Points on a hilly landscape, in no order, each with its height.
A ball rolls from a point to whichever of its 2 nearest points has the largest drop for the distance, and stops where none of them is lower. Distance is the straight distance between rows; heights are no part of it.
Q155 (h 265): [-47  26  31  18   2 -23  33  -7  -1  11 -81 -12  -3  10  17  14  12 -17
  39 -10  -5  21  58]
Q140 (h 547): [ 30  15  55  16  12 -14 -57   4  15 -40  28  34  11  -3   4  28 -14  -8
   8  29  -1  18  47]
Q13 (h 191): [-12 -40  29 -18  47 -13 -18  40  16 -25  11  14   5 -39  25  -9 -32   7
  -8   2 -26  -1  11]
Q126 (h 21): [ 50  34  39   2  -8 -14   8  -5  24  -8 -12   9   6  19  33  22 -40 -51
  28  36  -9  30 -28]
Q552 (h 251): [ -8  53  22 -10  -1 -27  37   6 -11 -14 -11  -9 -37  29  12  15 -21  -2
  20  -6 -25  11  25]
Q652 (h 467): [-34   4 -26 -16  32 -14  20  -6 -11  28 -49  -5  -3 -14   9   3  31  13
  18 -11 -32  -7  62]
Q792 (h 710): [-35 -14 -78   7  23  34  27 -41 -10   9   6 -20 -11  52  -3 -33  27  -3
  -9 -10 -14  37  -1]
Q714 (h 302): [ 18   5  43 -20 -19  -3 -10 -29  22 -36  43  33   5  -5  -8  15   1 -22
 -34  -1  63 -29  -1]
Q76 (h 523): [ 27 -13 -16  33 -20 -26 -25  25  41  27 -12  -7  14 -50 -26 -35  12   0
  -3  11 -32 -34 -30]
Q271 (h 397): [ 23   7 -30  18   1  19  -8 -10 -23   2   2 -36  -1  47 -11  13   0  -8
  11  17  17  27 -35]
Q603 (h 338): [ 22 -26 -11  18 -34  30 -13 -14 -15   1  34  -2  11  20 -42 -18  24 -14
 -21  -8  52 -13 -26]
Q119 (h 499): [  4 -20   9 -17  26 -10  19  10   9  -1  -6  -8   4   6  40 -10 -43   3
  20  -3 -31  -8  -4]
Q572 (h 464): [ 23  53 -18   2 -34 -14 -16 -48   5  -9   3  -4  -2  43  12  35   2 -23
  16  43  10   6  37]
Q625 (h 660): [-25 -10 -50  -6   5  19  29 -24 -17  14 -21 -38  -1  38  10 -22   2  15
   8  -7 -25   8  -9]
Q292 (h 25): [ 39  -7 -27  19  13   1 -17 -25  18 -16 -16 -26  42  34  23   7 -35 -22
  13  47  -1   4 -12]
Q252 (h 582): [ -5  -9 -19 -12   6   2  26 -10 -11   8 -22 -24  -2  21  27 -17 -24  12
  15 -10 -30 -15  -4]
Q704 (h 164): [ 33 -14  -3   9  41 -22 -14  -8  30 -27   0  -1  31  12  33  -7 -42 -24
  10  38 -15  -7  -6]
Q771 (h 602): [-23   5 -44  -7   2 -24  -2  23   2  11  -1  11 -25 -38 -13 -20  17  19
 -12  -4 -25 -25  12]
Q730 (h 376): [-53  -6 -51  -4  24   9 -11  20 -26 -28  19  22  -4 -22  -5 -38  11  23
 -26 -24  -4 -27  40]
Q551 (h 484): [ 25  48  -4   2 -21 -24 -20 -37  -8 -27  25  14 -19  25  -5  24  13 -15
   1  23  18 -18  45]
Q219 (h 72): [ 15 -32  26  -2  30 -29 -21  32  41  -9  14  16   2 -45  21 -17 -23 -18
  -6  14 -21  -9 -18]
Q947 (h 607): [-46 -11 -60 -10  13  28  36 -50 -16   5  -1  -4 -13  34  16 -34  34  -7
  -8 -36 -18   4  31]
Q916 (h 364): [ 19  46 -27  20  -4 -33  -3  -2  20   1 -33   0  14   9  10  -2  -9 -41
  25  46 -27  20   8]
Q322 (h 439): [ 31  36 -24   7 -20   4  -4 -38 -14 -12   4 -20  -4  59  -2  26   1 -20
   3  32  14  13   1]
Q871 (h 124): [ 15  15 -64  18   0  -3 -15  -3  17  43 -30 -11  10   6 -16  21  21 -10
  15  57 -10  45 -22]
Q650 (h 366): [ -7  -1  -3  -2 -10  41  37 -13 -34  26 -28 -53  -2  40  15  11  -7  17
  35 -30  -9  37 -28]
Q94 (h 76): [-29  38  50  -1   2 -14  37  -3 -19 -11 -34 -13 -16  32  16  19  -5   5
  31 -24 -18  16  62]
Q966 (h 488): [-51  -8 -56 -14  34   5  16 -14 -24 -16  -2   7  -5   4  11 -31  25  14
  -5 -29 -19 -21  54]
Q939 (h 155): [  9 -34  45 -18  19 -46 -28  12  40 -24  18  15   6 -42  19   7  -5 -45
 -13  23  -7   5 -31]
Q99 (h 126): [-24 -11  -7 -10 -38   8  14  13 -10  30 -17  10  -1 -59  -8 -22  20  35
  -6 -48  -6 -50 -14]
Q934 (h 415): [-30  42 -36  -8  17  22  71 -39  23  36 -18   3 -48  51  -6  12  19   3
 -10   1   2  44  13]
Q383 (h 559): [  4  13 -31   4 -33 -11  -6  -3  26  17  -4   4  26 -38 -71 -30  41   3
 -38  -4  24 -36 -15]
Q478 (h 104): [ 21  21   8  13  -7  -1  24   8  20  -4 -37 -16  22  26  21   5 -50 -32
  35  30 -25  29 -39]
Q762 (h 331): [-34 -36  36 -34  55  10  -5   8  -5 -42  14  12  10  -5  34  10 -29  18
 -12  -9 -17  10  29]
Q499 (h 425): [  6  34 -25   7  -8 -24  14  23  11  32 -38  -4  -7  -9  11 -14  -9 -18
  32  26 -54  23 -19]
Q814 (h 287): [ -9   8  42 -28   0 -14  10  -5  31 -28  26  30  21 -31 -19  -3  -2 -19
 -50 -17  53 -18 -38]
Q943 (h 204): [ 17 -10 -64  25   1   4 -40 -10  -5  31  -8 -35  22  15 -16  17  27   1
  22  46  21  29 -16]
Q28 (h 360): [-10  60   7 -11  -5 -32  30  22 -13   3  -5  13 -53   5  -4  22  10  -3
   5  -1 -25  12  28]
Q827 (h 187): [  4  24 -15  16 -16  14  24  14  -2   4 -40 -41  18  38  -6  25 -25 -13
  32  22 -14  54 -45]
Q663 (h 170): [-13  -9  32  -7  28  -3   4  27 -14 -12 -19  -1  11  -8  23  -3 -27  17
  19 -15 -34   0  47]
Q634 (h 229): [ 11   1  -6 -13 -12  26  25 -24 -49  40 -37   3 -12 -14  10  12  40   9
  19 -49 -20 -30 -10]
Q963 (h 323): [ -7 -34  25 -39  -2  29  28  -9  -7  -9  33  13 -21   2  27  -5 -16  -4
 -18 -33   6 -12 -40]
Q211 (h 558): [-45  47 -15 -13  22  -2  65 -40   9   8  -8  10 -53  47   1   7  28   0
  -2 -15  -2  25  48]
Q354 (h 268): [ 13 -21  34 -17  -8  -9  19  12  40   4   8  13   9 -39 -25  -8  -9   1
 -33 -13  19 -25 -58]
Q674 (h 401): [  5 -48  13 -29   4  12  18   3   2  10   8  -2  -6 -11  30  -3 -28  13
  -1 -12 -18 -20 -42]
Q250 (h 387): [  2 -11  22  15  45  -6 -45  26   8 -55  24  27  14  -3  -5   4 -29  13
 -28  25 -21   8  30]
Q443 (h 215): [  8 -41  44 -34  -1 -28  -3   1  27   0  12   1 -12 -19  21  19 -14 -34
 -11  15 -16  10 -70]
Q438 (h 474): [-31 -32  44 -26  54  10  25 -28  -1 -36  -7 -10  12  23  46   5 -22   6
   9 -31  -5  -4  40]
Q275 (h 216): [ 56 -27  20  13 -23   1 -29  -6  20  22   4 -11  19  -3  -2   5 -13 -19
   4  32  20  -4 -31]
Q726 (h 68): [  8 -29   8  19 -20  15   6  27 -17  32  18 -21  -5  -9 -40 -10  16  34
   8  -8  10   4 -69]
Q927 (h 210): [-51 -18  10 -13  12  29   7  11 -20 -24  27  40  15 -30  31 -32 -14   9
 -31 -57  37 -25   8]
Q778 (h 171): [ -5  -3  -3 -11 -10  17   8  -1 -47  23 -40  24  -5 -50   5   4  38  12
   6 -60   4 -55   6]
Q367 (h 92): [-23 -14  40  -2   4  22 -29  55  -5   2 -20  21   9 -62  11  -4 -18  33
 -28 -24 -17  -5  40]
Q371 (h 361): [ 30 -14 -26  21 -17  24 -25 -19 -25   2  25 -20  -1  37 -22  -4  15  -8
   0  12  37   5 -21]
Q841 (h 19): [-21   1  43  -9   8  25 -15  40 -23 -17 -10  22   1 -18   6   5 -25  35
 -23 -11 -33   9  52]
Q862 (h 209): [ -3  28 -50  -2  16   9  36 -26  12  40   0  15 -46  33 -16  14  31   0
 -17  26   2  28  -7]
Q608 (h 135): [ 23 -18 -10  11 -55   5 -36  -3   3  46  17 -40  15   0 -30   2  25   6
  16  28  44  12   8]
Q921 (h 240): [ 52 -21  43   9 -22   2 -22   9  15  28   2 -16  10  -1   6  29 -14 -25
  20  35  19  33 -62]
Q568 (h 575): [ 13  -8  53   4  -2 -14 -60   0  29 -46  41  34  22 -22  -6  23 -11  -2
 -22  21  34  -8  46]
Q380 (h 483): [ 18   2 -11  21  -8 -30 -11  35  25  24 -11   5  -5 -41   0 -31  -5  -9
  23  10 -53 -10 -21]
Q441 (h 465): [ -4 -20  35 -27  25  24  41 -38 -15 -11 -24 -15   2  26  47   4 -13  -8
  15 -43  -7 -15  13]
Q42 (h 330): [ 21 -12  26 -25  -6  39  37 -26 -39  23 -29 -11  -9  12  27  13  -1   2
  18 -48 -13 -21 -10]
Q422 (h 239): [ 27   0 -24  20 -16 -35 -44   3  23  -4   4   5   7 -31 -18 -14  13 -15
 -10  23   7 -37  28]
Q919 (h 319): [ 23 -25  17  -1 -26  25  -3 -33   5 -19  44  21   8  16 -17  -9   4 -28
 -39  -5  54 -20 -30]
Q430 (h 168): [ 38 -19  12   8  -1 -22 -28   7  32 -11  16  14  12 -21   3  -3 -17 -16
 -12  21  11 -33  -5]
Q739 (h 295): [ -6 -12 -20  -9 -27  15  17   0 -29  62 -26 -16 -17  -9   1   4  36  36
  20 -16 -32   2 -21]
Q476 (h 40): [ 10  14 -52  10  -2  -6  -5  -1   5  53 -12  -4 -24   9 -27  12  37   3
  -6  38  -6  30 -27]
Q205 (h 151): [-36 -31  21 -18  20  18 -10  34  -8 -12  -1  24  17 -57  17 -21 -17  29
 -24 -39  19 -29  16]
Q537 (h 576): [-26  28  16  -3  25  14  -1   8 -27 -66  45  35 -20  24  -5   4 -13  15
 -22 -31   7   0  27]
Q577 (h 303): [ 13 -19  28   8  59 -25 -38   3  23 -53  19  18  26  10  20   8 -32 -12
  -1  34 -13  11  27]
Q952 (h 548): [ 33  -8  -8  21 -40 -13 -18   5  36  31  -8 -13  29 -40 -58 -20  32   4
 -17  11   6 -27 -22]
Q912 (h 512): [ 22  51  21  15 -10 -30 -47 -10   0 -30  21  21  -1  13  -4  30   0  -5
  21  30   3   7  73]
Q754 (h 115): [ 36 -26   8  27 -31  -5 -32  13  10  37  13 -41  34 -21 -45   0  32  19
  26  17  37   9 -23]
Q694 (h 275): [-16 -12  33 -29 -28  24  38   1  -5   6  24  25 -16 -22   3  -8 -11   4
 -26 -46  25 -23 -46]
Q540 (h 91): [ 22 -17   1  34 -11  -5 -11  23 -18  28  21 -32   5  -4 -41   4  34  18
  36   1  39  14 -56]
Q850 (h 90): [  1 -22   5   4 -41   4  18  25   4  32  -1  -5   1 -37 -34 -22   7  35
  -8 -20 -13 -25 -52]
Q752 (h 482): [-15  24   4  25   3   0 -50  15  -7 -52  27  38  15 -17 -35  -5   6  17
 -48   4  40 -20  39]
Q976 (h 250): [ 10 -47  47 -22 -16  -6  14   8  30  21  13  -5   1 -28 -12  11  -2  -2
 -17   1  -1   8 -86]
Q263 (h 123): [ 42  -5 -26  11 -33  16 -40 -16   6  15  -5 -31  40  23  18  13 -23 -17
  24  53  13  20   6]
Q56 (h 288): [-49   4 -31   9   6  16  -3  18 -25 -41  38  37   7 -12  -2 -49  -7   5
 -39 -41  23 -30  18]
Q442 (h 367): [-19  20  14  -2  18 -13  29  -2 -23  26 -75 -10   2   0  11  14  26  -8
  31 -23 -20   0  54]
Q569 (h 516): [  2  35   8  13  10  -9 -35   0 -15 -59  39  35 -15  12 -21  16   1   6
 -20   0  24 -17  34]
Q554 (h 578): [-12   2 -39   1 -15 -14   1  10   4   1   9  15 -13 -25 -36 -29  20   5
 -33  -7   8 -39 -17]
Q941 (h 651): [-54  49  -4  -1  25 -15  35 -27  -7 -35   9   3 -37  51 -10   5  19  11
  -1 -20  -9  23  54]
Q20 (h 320): [ 15  -2   7   7 -13  24  20  25 -33  28   5 -40 -25  23   0  17  -6  22
  35 -12  -1  35 -57]
Q719 (h 652): [-47  24  -3  -3  24  16  21 -15 -33 -53  29  14 -19  41   0 -11   5  17
  -7 -46 -11   7  60]
Q300 (h 550): [-34  -4 -51 -19  13  -4  11   8  -6  36 -22  11 -18 -36   4  -9  30  26
   3 -14 -32 -24  33]
Q216 (h 264): [-22  10 -17  10 -13  29  41   7  -9  13 -42 -60  10  38   0  25 -19   9
  42  -9  -5  61 -33]
Q414 (h 299): [ 25  23 -37  21  -5 -37 -30   4  20  13 -13   8  -4 -18  -3  -9  15 -29
   6  39 -16 -13  22]
Q164 (h 446): [ -4   6  -1  28  20  -8 -58  30   1 -50  18  26  13 -24 -28  -9 -10  19
 -40  20  -2 -12  38]
Q669 (h 274): [ 41  -9  31  14  -2  11  -6  20 -15  20  22 -33 -10  21  -8  33  -7  -3
  29   3  40  36 -72]
Q264 (h 247): [-52 -13  36 -34   3  12  24   8   1 -15  29  39   4 -33  20 -24 -15   0
 -40 -53  46 -16 -25]
Q267 (h 165): [ 21  -5 -19  -3 -59  14 -33 -20  -3  18  28 -37   6  30   4  10  -7   2
  10  48  37  15  23]

Where does a ball stop that starts at each point below?
Q771 => Q94
Q912 => Q219
Q625 => Q841
Q441 => Q726
Q537 => Q292
Q603 => Q219
Q966 => Q841
